Points, in no order, along strands that fork and pass close to each other.
Two points are linked if the straight distance between their rows is under 94.8.
Z259: [ 16   0 -29   2 -31 -27  22  19  28  -1  11  21  -3   9   4 -19  -9 -23
 -10  42   7   5  55   7 -19  11  -4]
Z561: [  0 -39  19  -5 -63 -30   5  23  -1   1  20   4  13  29 -19   4 -19 -17
   9 -29  14  -3  27   7 -17  50   8]
Z428: [-10  18  33   4  15  43 -39   4   9   8 -19   4 -38   8  30  42  -2  54
 -37   0  15  19 -47   1   7 -26 -16]
Z575: [-19  22  27  30 -55  -5 -41  10  24   9  -6 -12  -6 -20  -1  -5  -1  25
  -4  -9  18  52  20 -16 -18 -17  20]
Z524: [  8  -7  39  12 -18   9 -22 -27   6  -9   1  -1  37 -17 -11  17 -22  41
  19  -9 -15  -9 -37  11 -24  11  20]
Z881: [-22  -1  46   3  -5  -7 -33 -30   3  16  12 -28 -14 -23   2  -1  10  55
   0 -41  17  14 -12  -8  12  -2  54]
Z389: [ 21 -21 -44  11   4   0  28   3 -21 -36  17   6  44 -15 -27 -28 -32 -24
  31 -24 -45 -18  27   7   5  11 -20]
Z498: [  1   5   8  22 -35 -27   6  37  52 -13  20  11 -30 -39   0 -34 -16  33
 -11 -10 -30  28  44 -16   5 -13  13]
Z522: [  0  14   7 -10  19 -22  -9  -4   3  16   2  -4 -32 -11  10   0  40  -5
  -3 -14  10 -17 -13  -8  15  -4  16]
Z599: [-25  37  35  21  -1  16 -51  10  13   9 -21 -17 -28 -16  17  16  28  48
 -31   1  13  29 -19 -18  14 -31  12]
Z87: [-29  33   1  18  -4   0 -42  -4   1   7 -20 -24 -20 -28  14   1  33  26
 -34  -6   9  13  -8 -44   2 -40  15]
Z292: [ -6  13   7   3   0  46  -9   4  24  23 -24  11  -1 -26  15  11  -5  14
  10  54 -21  35  -9  -4  -5 -30 -11]
Z489: [ 11   0  -8   6 -33 -29  25  15  -6  11  13 -11  24  13 -17 -15  15 -42
  21  40  -3 -17  56   9  -2  38  -3]
Z945: [  1  20  -1  -9   8  20 -18  17  13 -14  -7  21 -53  10  26  27 -27  24
 -41 -19  13  26 -35 -12   5 -28 -30]
Z658: [ -1 -19 -34 -31  70  -8  41  15 -11 -14  34   6 -44  30  11 -11 -24 -16
 -19  33  26   1  18  22   8  -7   4]
Z169: [-16  -9  -7  -1 -12  25 -15 -13 -21  29 -38 -13  47  22  -4  29   2 -25
  -1  34   8  -4 -19  -1 -17 -11 -21]
Z978: [ -5  -5  28  16   6   3  -5 -18 -25  -6   6 -27  38 -25 -34  -3   1   0
  51 -10 -27 -28  10  13  19  31  22]
Z180: [-16   0  18  15 -54 -35 -39  -3  19  10   6 -16 -13  -7 -13  -6  12  13
   0 -31  44  18  18 -16 -22  12  40]
Z610: [-17 -15  -8 -23  24  28  -1  -6 -29  24 -33 -30  28  33  20  23  18 -39
  -8  18   9   8 -11  11   1 -13 -24]
Z701: [ 14  28 -21  27 -22 -41  29   1  32 -39   9  65  -3  24   0  20  -1  -9
 -56  13  23 -23   0 -16 -24  16 -29]
Z681: [-13 -19  -7  -4 -52  14 -30 -12 -19   5  -5  -3  51  24  -9  24 -37  17
  -1 -13   9  22 -29 -18 -45 -25 -14]
Z834: [  5   3 -45  -3   6   8  19   2   4   0  -6  13  23 -12  -5  -9  -1 -24
  18  36 -32   7   2  -6   0 -21 -16]
Z30: [ 27  10  -1  -4  35  -8  48   3   4   0  25   2 -10  -1  -8 -23   8 -27
  18  30 -23 -40  35  28  24  30  13]
Z605: [ 21   1 -21  17  51  -6  14 -27 -36 -28  -8  -7  19   7  -6   1   5 -38
  15 -12 -16 -56 -24  21  20  16 -14]
Z490: [ 14 -24 -21 -27 -19 -18  12   5  -6 -26  29  18  10   9  -2 -10 -30   3
  -1 -42  -5  -2   8 -14 -15   7 -16]
Z699: [ -2  18  17 -10 -18   2 -17  23  32   5 -18  23 -49  43  15  31  -3 -11
 -46   8  42  35 -10  36   1  12 -31]
Z412: [  5 -20  11 -27  11  21  20   1  -8  19   3   8 -35  20  15  11 -17  -4
   6  -6   0   9  -9  28  10  16 -10]
Z912: [ 29  42 -14   5  38  -2  29  23  30 -17  14  31 -58 -24  26 -24   0   9
 -21  32 -14   3  12 -18  22 -22 -15]
Z353: [  5  30 -19   7   0 -40  -6   0  19   9   5 -11 -10 -21  -3 -25  35   2
   1   6   3 -23  21 -20   0 -18  15]
Z445: [-13 -26   9   0 -33  31 -21 -10  -9  18 -20 -11  48  29  -3  37 -20  -2
   8  16   1  11 -21  11 -40   6 -26]
Z689: [  2 -37  21 -28  10  42  14  -1  -6  19   2  14 -29  20   8  19 -39  24
   6 -27 -20  32 -18  14   4   7 -17]
Z919: [-10 -33  40  -1 -62  -4 -19   5  10  19  -9  -6  15  45 -14  25 -34   1
   9 -24  15  12  -2  17 -29  51   4]
Z367: [-11   9   3  22 -53  -9 -16  22  37  -6  -4  14  -9 -14  -3 -15 -23  25
 -13   0  -2  36  22 -28 -22 -17   0]
Z366: [ -4  -8 -36  -9 -25   5 -26 -10 -17  -5   1   5  44   1 -15   1 -36  13
  -4 -18   2  18 -28 -25 -36 -45 -20]
Z662: [ -8   0  12   7 -58 -39  -6   1   7  -4  15 -16  17 -16 -27 -18   6 -14
  21 -23  12 -11  21 -10 -18  27  22]
Z360: [-17 -11  41   9 -40  10 -41 -10   2  15 -15  -1  -4  38  -4  42 -10  28
 -11 -30  38  -2 -34  29 -30  36  -3]
Z404: [ 22  33 -38   6  11 -30  35  -1  15 -49  18  52 -11  11  11   4  -6 -12
 -38  24   8 -17  -1 -24 -11 -19 -32]
Z527: [ 32  21  10   9  29   3  39  -3  23   1   8  22 -17 -16   3 -13  25  -7
  26  23 -22 -41   7  19  14  21   6]
Z89: [-18 -19  24 -22  19   2 -23 -19 -49  10   6 -45  16   7  -9  19  24  28
   1 -60  15 -21 -15  11  17  23  49]
Z371: [ -2 -27  23 -11  26  26  29 -19 -19 -10 -28  -7   5  27  -5  18  -2 -40
  10  31 -10 -23 -10  27  10  37 -41]
Z967: [-12 -14  50   4  -3  46   8 -27  -1  22 -48 -14  14  28   4  32   3 -17
  14  31 -18 -15  -3  27  12  41 -15]
Z42: [  2 -34  44  10 -38  34  -5 -18   1  15  16  -6  44 -17  -4  -5 -33  42
  31  12 -21  22 -20  12 -26   6   9]
Z372: [ -1  -3  12  17 -31 -16   1  -9 -27  -7   4 -25  51 -13 -41 -16   3 -16
  57 -15  -7 -27  25   7   3  37  16]
Z508: [  7 -14 -38 -24  68   9  28  22 -14  -8   8  10 -32  16  31  -2 -18 -35
 -13  43  14  20 -14  12   9 -36 -24]
Z918: [-15  -7 -14 -25  39   2  -1  -2 -48  23 -20 -33   7  21  18  10  53 -40
 -19  -1  20  -2 -12   1  16   5   4]
Z977: [ 21  16 -52   5  15   1  37 -12   2 -31   3  38  20  -2  -5   1  -4 -27
  -2  26 -33 -16 -12 -16 -17 -18 -19]
Z980: [  8  11  -7  -4 -18 -14  -2  33  39  14  10  17 -29  14  14   1   2 -23
 -17  50  20  23  54  17  -6  16  -8]
Z949: [ -3 -28  -4 -26  36  -7 -16  -8 -46  -2  13 -27   7  14  -1   1   3 -11
   5 -71  18 -23  -7  13  29  13  14]
Z31: [ 28  44  -3  19  28  -8  37   3  33 -10   4  32 -33 -29   7 -23  21  10
  -6  45 -18 -30   6   1  19  -7 -15]
Z80: [ 13   9 -64   6  31 -48  -6 -13 -12 -25   5  -2  26 -18 -22 -33  26 -25
  -3 -26   6 -60  14 -13   5 -13   2]
Z506: [ -3   9   7   5 -11 -16   4  31  33  -1   2  32 -45  45  13  10   0 -22
 -50  39  40  37  24  36   5  20 -15]
Z387: [  4  11 -41  -7   8 -10 -13 -19 -10 -22  -4  12  31  -8 -26   2 -16  13
  -5 -32  -5 -21 -41 -27 -16 -30 -11]
Z810: [-26   7  22  -4 -41   1 -37  16  10  14 -17  14 -28  48   8  30 -21  11
 -35 -23  46  31 -16  14 -12  14 -15]
Z205: [  1  -7   9  -3   2  60  -4   5  10  14  -8  17  -9 -26  13  -4 -29  35
  26  29 -38  47 -13  -8  -1 -37 -12]
Z717: [ -1 -33  18  -8 -19  53   0  -3   1  17   1   2   7  -3   4   9 -47  41
  19   1 -28  49 -17   4 -22 -18  -6]
Z311: [ 10 -48 -26 -13  -6   1  27   3 -20 -42  28  29  32   9 -20  -4 -52  -2
  12 -56 -34  -1   9   6  -3  21 -15]
Z378: [ -1  -3  28  -7   8  -4  -1  -4   1  15  -5   1 -28  21  14  17  10 -14
   2 -18  24 -17  -6  14   7  22   8]
Z177: [-26  29 -24  -5  13  -9 -46  -2 -25   2 -29 -20  -6  -8   6  -8  42  16
 -46 -21  32   0 -30 -43  -7 -47   9]
Z984: [-12   1  42  14  -4  -8 -19 -29  10  19  14 -34  -2 -40   1 -34   9  43
  26 -24  -4  29  -5 -27  21 -21  49]
Z891: [ 19 -24  -7  -5  49   0  42 -15 -22 -32  -4  -4  -6  33  -5   5  -9 -36
   8  12  -5 -36  -9  36  16  21 -30]
Z172: [-17   2 -21  20  22 -26 -11 -10 -24  -2  -6 -46  40 -34 -16 -27  48  -9
  22 -36  -3 -25  18  -9  19  -1  39]
Z394: [  8 -18 -11  -4   7 -28  38  16 -14   1  22 -14  16  11 -14 -32   0 -34
  33  42  -7 -19  69  22  18  36   5]
Z453: [ 12  27 -12   4  21  -3   7  32  43 -23  20   9 -68 -28  27 -13 -10  28
 -39   4 -13   9   9 -33  29 -35 -19]
Z896: [-16  -8  51 -12   3  -8 -31 -23 -13  12   9 -29 -13 -13   0  22  22  36
   8 -62  26 -17 -19   4   6  23  55]
Z256: [ -2  11   8  21  27  -4  -8 -30 -11 -12   1 -33  33 -33 -16 -18  37   1
  32 -23 -21 -37  -9   2  17   9  37]
Z135: [  0   5  28  23 -16   4   0 -19  13  19  13 -21  20 -57 -13 -35  12  22
  45  16 -14  36  17 -20   3  -8  44]
Z73: [  8  14  45  13  -5  24  12  -2  20  20  -2 -11  -2 -37  -7 -19  25  11
  52  21 -32   4   7   7  15  20  44]
Z825: [ 18 -24 -25 -15   5  17  57   7  -4  -3  -8   9  26  16   8  -5 -21 -53
  17  46 -33  18  26   9  -8   4 -28]
Z173: [-10  11 -45 -17  25 -19 -25  13 -25   5 -12  -9 -12   1  12 -12  21  -9
 -37 -11  22  -1 -31 -37   2 -60 -18]
Z783: [  9  -9 -59   5   8 -36  14  11 -29 -22   6  -7  43  -7 -23 -27   3 -40
  21 -18   3 -43  31  10   4   1 -14]
Z454: [ 14  -8 -45 -25  32   0   3  17 -22   6  -1   6 -11  11  17  -5  -3 -23
 -29   7  18   7 -17 -16   1 -47 -21]
Z545: [  8   2   2   3  11  12  -6 -20   6 -13 -10  18  19 -16  -9  17  -8  23
  18  -4 -20 -27 -36  -4  -1   2  -2]
Z368: [  5   1 -26  -4 -42 -32  16  10  14 -30  20  63   4  22  -4   2 -18   7
 -39 -27   6  -1  -1 -13 -18  14 -14]
Z532: [-16  11  35   9  22  33  -1 -18  -7  24 -23 -17  16   5   5  29  42 -13
  13  30 -18 -21  -8  21   5  30  13]
Z487: [ -9 -22  -7 -37  56  -3 -12   4 -58  18  -3 -29 -17  26   9  -2  34 -29
 -17 -35  31 -12 -25  12  20   7  15]
Z763: [ 11  25 -11  11 -11 -47  20  11  33 -26  22  15 -28 -23  -8 -40  -1  21
  -4 -11  -9 -13  27 -24  -1 -14   9]
Z531: [-18   2  45   8   0  38   6 -11   2  34  -9 -22   3 -17   0  20  32   2
  28  33  -5  12  17  24  14  23  40]
Z199: [ 12  23 -15   7   1  33  12   9  18  22 -23  17   7 -30  13  -4  19 -10
  22  62 -28  13   9  -2   5 -29   2]
Z760: [ -1  16 -13  -7  16  17 -12  26  19 -13  17   0 -58 -12  22  -4 -26  24
 -40 -18  -1  30  -3 -31  16 -47 -32]

Follow the links from the first point to the second, and from the first to the third. Name the last point that the two ways share.
Z368, Z366, Z378 -> Z717
Z311, Z366, Z522 -> Z717
Z172, Z292, Z360 -> Z662
Z256, Z394, Z575 -> Z662

A fork is a point with three links, a tip a point with one. Leave the first point through the second and follow the links. Name the first fork or tip that comes.
Z701, Z368 -> Z80
Z783, Z389 -> Z834
Z394, Z489 -> Z662
Z445, Z169 -> Z605
Z912, Z453 -> Z658
Z984, Z881 -> Z717

Name the points in between on the shortest way along the links from the first point to the second, in order.
Z763, Z717 -> Z353 > Z522 > Z378 > Z412 > Z689
Z522, Z487 -> Z378 > Z412 > Z689 > Z717 > Z42 > Z524 > Z545 > Z387 > Z366 > Z681 > Z445 > Z169 > Z610 > Z918
Z490, Z545 -> Z368 > Z701 > Z404 > Z977 > Z834 > Z199 > Z292 > Z205 > Z717 > Z42 > Z524
Z453, Z561 -> Z912 > Z31 > Z527 > Z30 > Z394 > Z489 > Z259 > Z980 > Z506 > Z699 > Z810 > Z360 > Z919
